The views of a scene show one set of named points, each view turned or mirrored, and shifted as a whole, with a little noise and some points left out.
In the rows, 128 means zero.

Scene 1
View 1
Z_280: [ 76 126 168  81 120 100 109 120 115 102]
Z_797: [109 132 149 106  89  97 122 153 112 125]
Z_97: [ 83 136 163  74 116  89  99 116 121 118]
Z_266: [ 92 116 151  98 102 103 111 127 115  85]
Z_529: [105 118 150 135 100 124 143 171  87 120]
Z_736: [136 107 121 127  42 107 144 191  92  87]
Z_560: [ 86 136 170  83 108 108 122 145 104 111]
Z_832: [129 133 127  75  30  82 118 177 112  87]
Z_534: [115  93 120 120  66 103 125 151 106  66]
Z_612: [ 69 129 182  91 136 121 119 130 101 113]
Z_936: [101 103 142 120  97 114 127 148 100  89]
Z_489: [116 129 146 115  79  97 125 159 103 121]
View 2
Z_797: [153 161 149 101 109 117 174 141  89 165]
Z_560: [143 155 129 101 116 113 163 127  85 166]
Z_489: [152 158 147 110 118 110 187 146  90 163]
Z_97: [116 147 176  76 104 143 121 128  81 195]
Z_936: [131 156 110 101 124 107 169 129  80 162]
Z_832: [124 127 178 148 156 101 228 166  90 185]
Z_266: [120 146 129  97 123 119 143 121  77 170]
Z_280: [136 153 139  92 110 135 127 108  77 175]
Z_529: [169 174 110 100 112  99 186 141  86 147]
Z_612: [162 168 121  94  97 134 119 103  80 167]
Z_736: [143 144 113 139 151  79 223 154  85 158]
View 3
Z_534: [ 92  66 125  68 149  83 121  97 114 119]
Z_489: [ 89 115 138  81 153 124 117 104 136  87]
Z_560: [ 84 121 150  88 157  96 120 120 124 103]
Z_832: [109  58 134  80 154  95  78 105 152  62]
Z_97: [ 89 132 154 120 136 104  91 179 138 137]
Z_736: [ 98  64 123  51 159 104 125  61 131  76]
Z_612: [ 73 167 177  98 159  78 128 141 115 105]
Z_266: [ 87 111 151  94 149  77 115 133 121 122]
Z_797: [ 89 122 143  85 149 123 115 113 132  96]
Z_936: [ 81 108 142  72 156  88 129 105 113 114]
Z_280: [ 83 138 165 107 152  80 113 151 122 115]
Z_529: [ 83 132 143  69 158 115 141  85 114  96]
View 4
Z_797: [151  86 113 123 109  82 107 116  84 130]
Z_936: [116  81 131 130 125  74 128 127 105 131]
Z_489: [147  85 102 118 117  84 117 125  80 135]
Z_832: [165  98  81 112 112  96 170 134  83  85]
Z_560: [133  85 128 131 120  71 117 114  91 126]
Z_529: [114  70 112 129 131  78 109 126  72 157]
Z_534: [121  86 131 123 111  73 137 140 127 127]
Z_266: [129  91 143 131 109  62 122 111 120 113]
Z_612: [131  87 155 143 130  47  91  73  93 126]
Z_97: [177 102 153 130  82  60  93  90 132 112]
Z_736: [122  72  80 113 134  95 165 160  76 126]
View 5
Z_612: [ 98 163 146 102 123 105 173 121 149 109]
Z_936: [101 147 158 137 123 123 153 102 143  93]
Z_529: [ 77 139 113 128 117 145 129  98 114 101]
Z_797: [ 82 160 130 148 105 138 121 119 136 124]
Z_832: [119 174 145 189  89 131  60 124 127 101]
Z_266: [106 155 170 149 120 119 143 107 144 102]
Z_534: [107 133 159 181 118 149 110  86 122  77]
Z_736: [101 138 118 175 110 154  70  89 102  80]
Z_97: [ 96 176 191 158 104 120 164 131 172 141]
Z_560: [ 96 156 143 140 113 130 132 108 135 105]
Z_280: [103 161 168 129 116 110 160 120 154 110]
Z_489: [ 69 153 132 173  97 160 110 111 126 130]
View 6
Z_832: [108 142 174  81 171 112 170 109 150 137]
Z_266: [115  99 133  82 126 133 119 150 139 122]
Z_534: [111  90 150  56 152 137 125  95 140 127]
Z_560: [113 104 141  93 131 107 119 137 143 106]
Z_529: [111  84 139  93 127  77 111 103 155  88]
Z_280: [117 108 125  98 118 129 110 177 137 110]
Z_489: [111 114 144  88 126  95 138 117 162  99]
Z_736: [108 100 166  70 170  94 143  65 150 115]
Z_612: [118  96 120 112 114 110  92 180 128  94]

In a view up to two points have been moved. Name them for each view, in the order of its rows, or write -.
view 1 -> Z_97, Z_560
view 2 -> Z_832
view 3 -> -
view 4 -> Z_534
view 5 -> Z_936, Z_489
view 6 -> -
